Points on a hilly landscape, in no order, each with its height.
From any point a climber steps to the highest of the 2 points nearest to it. It stops when none of these is higher. Distance is the straight distance between rows; heights are no part of it.
Mesu height 3.65: 102 121 129 124 142  72 103 102 131  90 175 126 105  91 142 160  94 102 109 129 124  96 127 157
ded height 1.68: 131 128 120 135 128 126 150 120 161 136 108 139  87 117 151 143 107 109 132 144 131 113  93 128
lekin height 7.08: 133 172 107 101 114  96 131  86 156 151  88 162 126 156 186 117 104 125 112 124 159 137 122 127
pakev height 4.37: 135 115 118 163 149 156  88 123  69 103 118  98 147 168 149  88  87 128 131 115 156  78 128 118
Pilaz height 3.58: 137 139 123 146 101 131 167 139 220  83 141  64  59 147 105 135 130  94 100 116 123 169 133 136
kuz height 2.63: 121 135  77  97 113 122 142 150 137 104 123 129 125  95  70 147 159 121 127 144  89 164 101 134
nogi height 3.87: 140 113  98  93 103 129 126 170  93 121 121 150 139 151 185  92  89 134  95 128  96  69 137 125
Dav height 4.11: 114 107 162  72 130 143 111 129 101 150 162 119 190 147 123 137 145 130 173 116 120  87 128 116
nad height 8.11: 176 147 104 144 170  99 170 125 137 138  72 171 133 149 135 128 115 160 107 128 149 145 121 117
Busul height 3.82: 159  86 119 104 119 152 144 125  70 176 139 148 203 147 112 127 121 120 171 122 137 104 113 112
bom height 0.53: 137 118 114 125 181  83 166  67 124 171 168 124 167 138 129 194 165 136 152 108 109 110 127 109
mado height 6.24: 118 138 111 110  70 167 114 134  87 120 151 159 135  82 105 116  87 104 147 135 151 130 172 136
posul height 4.35: 116  82 103 131 149 108 108  61  98 107 169 121 134 103 130 173 135 116 122 157 149 115 126 103
rigu height 3.98: 144 153  85 184  98 145  98 159 153 109  88 112 130 160 109  58 104 151 126  82 132 151 123 158
kon height 7.50: 143 157 148  61 158 128 160 156 149 124 104 126 141 161  98 151 126 103 131 105  98 124 155 128
Nik height 4.74: 100  72 107 102 164 138 138 109  98 141 138 117  99 139 129 104 125 143  94 114 179  74 184 101
boki height 7.62: 144 145 135 110 112 143 114  76 150 132 118 112  86 160 173 137  80 120 141 160 150 182 121 108
sarik height 6.37: 138 145 125 122 152 138 122 150 122  61 129  96 125 101 130 168 202 119 101 151  78 157 149 176
lovu height 1.43: 137 143 136 124 153 146 159 135 140 106  81 131 158 141 116 128 127 101 136 109 159  83 115 102
bap height 4.00: 134 117 102 104 131 115 147 140  71 144 126 170 195 143 192 122 104 149 104 147 116 108 123 114
Dugul height 2.08: 129 135  72 163 183 120 106 101  94 129 107 126 130 143  89 105 150 157 156 117 150 152 131 146
Domot height 0.13: 142  97 121 167 146 159 157 124  60 214 165 124 152 118 144 105 151 188 196 144 164 139 131 131
fir height 5.49: 167  65 144  93 101 172 115 146  83 140 138 140 135 142 146 132 108 145 149 157  88 138 149 126
mep height 6.56: 125 150 186  99 118 140 135 140 160 154 101 152 145 141  93 135 126 109 127 121 127 153 136 116
gif height 7.52: 159 123  91 167 140 133 153 117 155 120  82 157 142 109  97 128 106 136 119 137 128 168 134 152
tenu height 2.95:  96 145 120 116  98 143 152 169 159 128 133 106  97  72  61 117 146  92 110 155  91 181 129 134
fozo height 3.84:  98  83 139 149 134 100  97  96 154 152 163 134 119  99 144 133 146 157 186 123 129 100 123 157
forap height 5.72: 171 131 106  95 102 130 152 120 169 155 114 152 138 128 113 103  80 130 187 102 131 121 150 165
Tege height 6.51: 107 157 134 103 113  88 138 131 126 134 141 117 117 136 142 173 172 117  64 150  96 186  78 100
pefi height 2.34: 103 146  78 106 116 123 121 131  93 134 136 133 158 129 110 132 173 155 138 129  95 167  96 115
dabis height 3.28: 148 106 113  89  63 170 124 160  91 172 132 165  98 134  86 103 141 137 172 119 153 153 152 146
Bupod height 5.92: 127 141 135 137 106 118 101 115 171 115  96 157  97 143 100 122 110 109  85 104 153 127 151 115
rafef height 5.66: 113  93 124 130 101 107  77 121 114  67 146 128 147 109 142 153 170 114  76 151  88 121  90 121
Kup height 4.96: 114 102 116  99 113 134 102 136 100 136 154 150  92 129 107 105 115 132 123 105 144  73 175 113
kobib height 4.30: 118 107 173 158 153 128  99  96 147 146 144 142 123 120 159 125 178 180 169 121 173 100 111 113
mepi height 0.55: 116  82 139 130 197  74 155 101  88 179 174 140 158 113 123 146 123 166 111 119 127 108 155  93
dafef height 3.88: 138 141 122 120 157  72 115  84 137  81 164 109 118  86 104 183 148  99 101 149 135 149 109 148
Res height 5.52: 105 123 153 135 102 142  83 124 111 147 127 143 117  68  95 144 170 109 130 170 114 148 170 140
Kog height 4.16: 128  97 105 114 144 107 132 110  99 122 146 155 152 100 153 151  98 148 115 152 117 121 111  94
dofi height 5.61: 111 156 169 130 119 169 143 165 171 129 117 109 157 110 130 109 162 136 179 119 134 117  78 122
Resu height 2.57: 152 149 153 106 122 153 139 163  70 167 142 128 115 128  88 124 106 155 186 135 155 149  97 104
tet height 7.80: 105 180 132 147 142 131 165 146 159  78 126  71 112 128 117 148 103  67  83 129 123 133 106 137
lezub height 3.31: 104 136 151 156  78 134 144 149 213 110 149  82  92 104  78 116 126  90 114 120 105 163 162 128
zed height 3.90: 124 149 121 185  74 146 104 137 151 133 109 120 109 141  72  72  67 116 122 108 143 167 114 146
didi height 4.22: 149 142 130 183 111 165  82 164 100 126  90 122 127 169 128  62 111 138 144 106 136  89 137 136
Nosa height 6.07: 128 145 102 111 115  92 170 126 157 117 157 111 143 126 144 152 138 154  95 141  94 213  60 102
tiko height 4.25: 101 158 155  90 113  97  98  97 171 110 165 103  80 117 124 156 155 114 140 102 147 101 112 123
nuzaz height 5.45: 191 125 140  93 113 140 108 103 123 165 114 133 136 167 146  93  93 132 194 107 135 108 174 160
rinus height 4.14:  93 166 153 141 142  80 109  99 141 131 129 116 145 106 126 157 132  95 105 144 104 156 108 147
pupe height 0.18: 114 101 126 145 122 154 139 131  80 189 129 157 128 102 132 108 125 136 174 153 159 112 147 153
Nis height 6.76: 122 104 154 164 148 142 110 164  90  96 114 154 118 119 154 118 148 157  78 146 141 105 159  99
kuni height 3.51: 103  64 126 136 162  88 100 103 132 130 171 111 113 120 129 125  97 137 137 115 122  72 153 161
Poma height 4.63: 107 119 127 109 128 146  85 110 136  81 162  95 108 131 138 137 139 116 151 108 138  75 138 120
tok height 6.26: 122 144 180 131 155 139  71 163  67  99 134 135 126 106 107 122 141 151  99 141 135 142 152 100
fosut height 4.55:  92  88 123 128 180 117 118  84 100 133 158 120  98  98 100 131 116 106 123 142 175  76 164  99
Rupo height 5.15: 143 114  95 134  63 173 125 146 127 100 102 146 117 111  99 119  73  86  83 133 103 141 146 114
lanem height 0.36: 100  44 156 117 159  98 133  90 110 160 172 153 152  74 116 131 124 160 119 144 149 107 183 114
Radu height 2.96: 131 126 124 115 105 153 129 162 113 169 118 140  91 139 104 106 153 145 171 126 121 111 100 123
mikik height 4.38: 104 101 149 108 121 166 105 119 130 124 156 105 165 134 168 123 127 109 182 112 120  57 137 148
bis height 6.80: 130 170 153 171 160 105 158 126 140  74 132 131 127 112 149 173 140  96  63 151 111 135 120 196
Buge height 1.86: 160 106  62 192 104 148 132 117 147 123  83 134  90 138 153  90 136 120 130 121 141  77 132 140
zudum height 3.43: 113 117 148 125 157  90 108 141  87 165 143 123 137 168 189 116  90 132 134 126  93  68 113 152
zem height 5.23: 120 106 130 105 102 143  88 112 117 168 133 140 125 174 113 100 123 114 172 100 138  88 161 146
vak height 6.64: 123 119 120 123 102 158 105 136  97 107 183 122  91  79 126 126  65 123 154 142 107 118 181 137
Taku height 7.10: 117 158 142 202 157 108 154 155 162  78 107 111 139 118 126 136  96 104  87 110 113 118 102 172
boko height 4.72: 157 154 141 124  97 170 124 146 117 121  94 145 162 132 128  94  66  96 123  99 124 116 173 143
Misa height 4.15: 103 125 109 164  95 109 117 150 151 149 113 103  97 175  82  77  98 121 105 117  99 192  92 141
fak height 3.56: 143  81 150  90  83 160 144 167  65 176 146 175 160 124  96 131 158 148 160 125 156 123 133 126
Nos height 6.87: 147 121  95 169 136  87 171 111 194 131 110 109 134 174 119 104 110 134 109 142 149 213  85 130
Fam height 4.88: 128 146 157 174 143 129 133 124 154 168 114 123 140 123 151 124 152 171 195 125 145 120  73 127
gasid height 1.21: 111 148 131 107 182  99 140 111 129 114 136 120 139 147 118 163 159 119 131 104 157  88 129 118
pek height 4.98: 138 152 190  81 127 129 101 146 107 140 137 141 143 137 118 160 195 180 123 125  97 179 147  87
vini height 3.67:  95 121 137 102 130 114 103 158 109  93 160 132 135 146 191 129 105 124 101 108 101  70 137 144
Tabif height 1.79: 162 113  92 151 122 115 142 105 181 107 116 121  75 154 167 138 129 113 118 114 162  73 106 131
guv height 5.71: 135 112 111  96 107 140 110 118  96 142 122 171 152 141 164 149 128 147 123 158  80 173 155 127
perap height 7.39: 145 145 133 115  87 167 129 139 166 106 127  88  65 139 156 119  97 127 119 150 123 177 125 102
pokof height 8.46: 117 184 147  89 125 131 173 158 173 123 105  89 114 152 136 147 112  64 103 102 102  97 131 136
lirib height 5.67: 144 113 147 106 133 152  98 129  90 144 122 158 129 139 104 133 190 169 135 140 142 158 166  92
Moda height 2.27: 143 129 113 153 163 159 116 139  72 132 129 112 120 131  92  98 116 161 179 132 170 131 127 120
pez height 3.97: 145 144 156 116 159  92 121 136 115 146 142 160 166 148 150 156 202 194 128 101 105 147 122  87
gikat height 4.49: 108 130 104 131 108 102 109 138 152 109 107 119  85 170  94 114 145 111  79 113 118 149  61 117
nas height 5.10: 104 129 140 140 144 124 124 141 115 154 130 155 113  71 146 130 195 163 138 152 116 134 171 157
bip height 3.14: 144  97 167 125 139 141 155 161 137 162 106 143 148 141 206 124 150 163 149 150 119  75 135 136
sagev height 7.21: 102 182 167 121 151 118 167 148 147 141 116  92 138 144 137 158 185 110 108 139 109 163  76 114
riv height 7.35: 159 157 130 114 138  98 111  84 122 171 107 135 102 187 175 143 100 144 128 136 120 154 131 129
vonud height 6.77: 130 184 112 100 144 122 161  79 149 142  85 151 146 140 146 139 147 125 134 122 181 145 152 104
kesa height 5.93:  97 138 183 134 100 126 100 111 167 131 117 147 108  99  78 137 141  96 111 131 128 143 143 125
nolas height 5.95: 135  89 116 154 157 121 113 128 120  56 138 113 143 126 127 169 185 130 105 131 109 111 121 147
vari height 6.34:  93 159 165 144 121 131 160 154 199 119 110  75 157 144 127 127 155  88 142 113 124 141  82 146
meba height 1.56: 154 160 118 145 140 134 166 144 154 129  85 115 122 132 113 109  66  81 128 125 149 102  88 109
tufur height 4.87: 106 158 147 119  90 136 114 161 149 104 124 115 127 160 112  91 118 131  96 103 126 145  83  95
bon height 7.38: 134 164 133 172 174 117 142 172 112 105  73 165 128 128 148 120 142 144  73 132 150 132 126 114
Sadok height 4.54:  92 160 139 123 144 108 108 110 125 124 154 131 145  60 140 147 137 142 148 141 126 154 135 159
san height 5.33: 164 101 118 119  99 164 126 153 118 132  87 136 110 153 127 128 105  96 120 149  82 122 126 122
Dun height 3.85: 108 160 117  99 117 133 139 106 186 101 141  79  66 124  89 132 143 105 130 110 148 155 117 112
Vup height 0.27: 138 106 115 147 165 126 151  90 103 196 158 128 179 124 138 139 151 158 191 129 127 124 135 118
penuf height 3.27: 126  73 129 110 149 112 159 148 119 174 135 107 132 157 192 110 135 144 133 121 109  45 126 144
lif height 7.30: 147 184 171 138 154 107 130 112 156  43 154  82 131 122 136 161 164 103  81 127 139 158 126 184
Kabu height 6.82: 143 164 133 124 134 141 119 125 141  48 155  71  79 139 126 160 149 104  82 123  94 183 152 176
sibi height 1.93: 121 119  46 172 130 137 130 103 110 120  94 148 126 137 138 112 149 130 128 135 157 122 113 149
Mig height 6.36: 123 145 153 179 137  93 136 140 197 108 103 123 100 127  96 120 112 126  88 110 141 159 132 149
mogel height 0.88: 120 117 150 119 203  71 136 107 123 150 166 123 176  95  98 166 163 146 143 105 143  90 127  96
rer height 2.55: 118 145  97 148 122 135 135 124  84 185 147 134 124 129 116 119 172 170 166 131 129 148  81  86
nes height 4.95: 182 141 121 163  67 167 152 166 121 119  90 143 110 111 132  97  43 104 103 123 135 114 169  99
lok height 6.23: 130 148 107  86 126 121 153  90 158 145 131 133 148 116 100 140 112 129 175 120 152 156 129 124
zogur height 4.51: 148 120  87 152 131 150 112 119  97  96 110 137 176 123 126  97  56 109 142 110 135  98 159 140
Sidek height 3.18: 144 118 166 118 150 107 146 157 139 136 132 131 141 157 185 161 193 177 133 125  90 109  99 132
mas height 7.16: 180 106  93 163 107 131 164 126 176 123  68 137 124 146 133  99  90 130 108 151 120 180  87 130
Keri height 6.50: 115 145 123 152 139  83 150  98 179 114 146 100 144 114 132 131 105 137 108 135 142 221  84 141
lebud height 5.96: 116 118  98 118  85 174 100 111 101 128 115 166 167 116 154 117 111 115 141 146 116 128 171 162
bab height 0.26:  94  53 132 129 130 144 149 133  96 160 154 147 136  61 139 118 131 128 136 166 128  99 182 140
Buf height 5.34: 100 120 142 114 100 127 104 145 121  92 122 147 153 109 113 130 125 106  94 131 117 116  98  93
domo height 7.05: 149 144 124  90 112 178 126 159 104  96 152 112  89 110 136 124  69 119 130 149 126 131 136  95

Where does a climber stop that starts at each point below?
pefi => Poma
zudum => boki
Mesu => pokof
Sidek => nad
zed => lif
Rupo => boki
Kup => boki
